Each row is a point on a landscape with many peaks, with its height.
From any point a climber steps to the highest of the 3 points nearest to it. It stops when none of these is higher. Distance is the straight distance between rows; heights are no part of it.
Q632: [ 77 103 165 183  73 103  77 120]  height 440
Q564: [121 150 172 127 143 106 105 106]  height 502
Q134: [126 101 129 168  89 124 141  98]  height 369
Q751: [101 143 146 128 207  89 103 144]  height 152
Q774: [126 147 105  98 183 126 123 164]  height 350
Q563: [153 144  97  82 102 168 156 134]  height 383
Q327: [140 142 116 104 112 140 142 104]  height 248
Q308: [119 136 170 134 123 114 107  98]  height 595
Q229: [ 93 125 191 150 104 107  83 100]  height 494
Q811: [151 152  99  79 143 156 137 164]  height 463
Q986: [122 155 164 123 172  99 103 123]  height 63
Q358: [147  95  98 184  85 132 152 107]  height 596
Q914: [162 144  99  75 115 172 151 155]  height 399
Q376: [133 143 133 114 127 127 132 100]  height 309
Q368: [136  90 117 193  80 121 140 111]  height 448
Q777: [141 145 103  94 118 150 146 120]  height 333
Q760: [130 154 135 107 157 118 121 118]  height 184
Q90: [134 153 111  95 172 131 127 153]  height 403
Q262: [ 86 114 186 159  88 111  80 104]  height 492
Q442: [113 148 169 128 190  91  95 134]  height 19
Q975: [148 143  98  78 163 152 134 188]  height 583
Q660: [104 145 192 139 133 102  92 110]  height 535
Q908: [158 142 100  71 138 174 151 186]  height 574
Q635: [141 125 108 126 102 145 153  95]  height 316
Q80: [ 97 135 129 116 209  95 112 153]  height 199
Q744: [ 99 121 180 154  97 115  99 102]  height 522
Q847: [107  97 159 184  78 114 108 105]  height 282
Q32: [132 156 121 100 168 117 122 133]  height 288
Q941: [136 126  99  80 172 158 142 206]  height 533
Q346: [117  85 141 200  78 109 115 119]  height 328
Q438: [133 140 100  80 171 142 135 185]  height 545
Q31: [137 133 121 125 108 138 146  96]  height 253
Q601: [103 141 117 109 206 106 119 161]  height 251
Q703: [128 132 153 128 117 122 127  91]  height 488
Q982: [151 141 101  73 148 163 144 188]  height 532
Q737: [149 151 101  83 121 157 144 132]  height 376
Q159: [144 108  81 137  80 156 171 106]  height 404
Q263: [112 153 163 127 177  96 101 125]  height 42
Q906: [108 122 174 148 104 118 109 102]  height 541
Q480: [148  83 107 200  83 120 139 118]  height 458
Q790: [131  87 129 196  81 121 133 113]  height 398
Q473: [161  87  73 195  78 130 161 120]  height 388
Q641: [156 120 102  71 165 175 154 213]  height 478
Q528: [129 154 150 116 163 104 113 115]  height 110
Q969: [147 125 103  75 168 166 149 215]  height 506
Q79: [121 119 156 150 103 119 130  88]  height 487
Q403: [120 149 127 103 186 112 117 147]  height 259
Q685: [142 101  96 166  84 140 161 100]  height 557
Q44: [112 151 183 131 161  93  86 124]  height 4
Q49: [156 151 102  74 129 162 146 157]  height 424
Q75: [ 87 109 175 168  81 111  94 104]  height 471
Q491: [120 112 140 156 101 124 135  95]  height 438
Q163: [104 128  99  86 196 129 131 186]  height 247
Q720: [161  93  63 166  81 150 172 115]  height 301
Q752: [139 107  94 140  84 149 160 100]  height 428
Q125: [112 141 111 100 194 117 117 162]  height 302
Q8: [133 151 139 111 150 121 125 111]  height 170
Q513: [143  99  85 154  81 145 161 100]  height 467
Q698: [101  91 155 187  75 111 106 119]  height 295
Q972: [141 157 113  86 153 135 129 135]  height 588
Q874: [115  94 148 177  83 116 122 106]  height 283
Q220: [128 148 161 123 137 117 117 103]  height 493
Q964: [143 123  89 122  88 159 165 109]  height 379
Q604: [122 151 156 121 178  98 106 131]  height 38
Q126: [132 109 122 158  88 134 149  96]  height 384

Two climbers start at each pair of points below. Name the first point that both come to, or write -.
Q134, Q75 => Q906
Q513, Q874 => Q358
Q847, Q229 => -
Q44, Q751 => Q90
Q126, Q698 => Q358
Q604, Q601 => Q90
Q125, Q32 => Q90
Q737, Q777 => Q49

For each start below, name the point where the climber stops.
Q442 => Q972
Q327 => Q975
Q914 => Q975
Q80 => Q972
Q641 => Q975
Q720 => Q358
Q262 => Q308
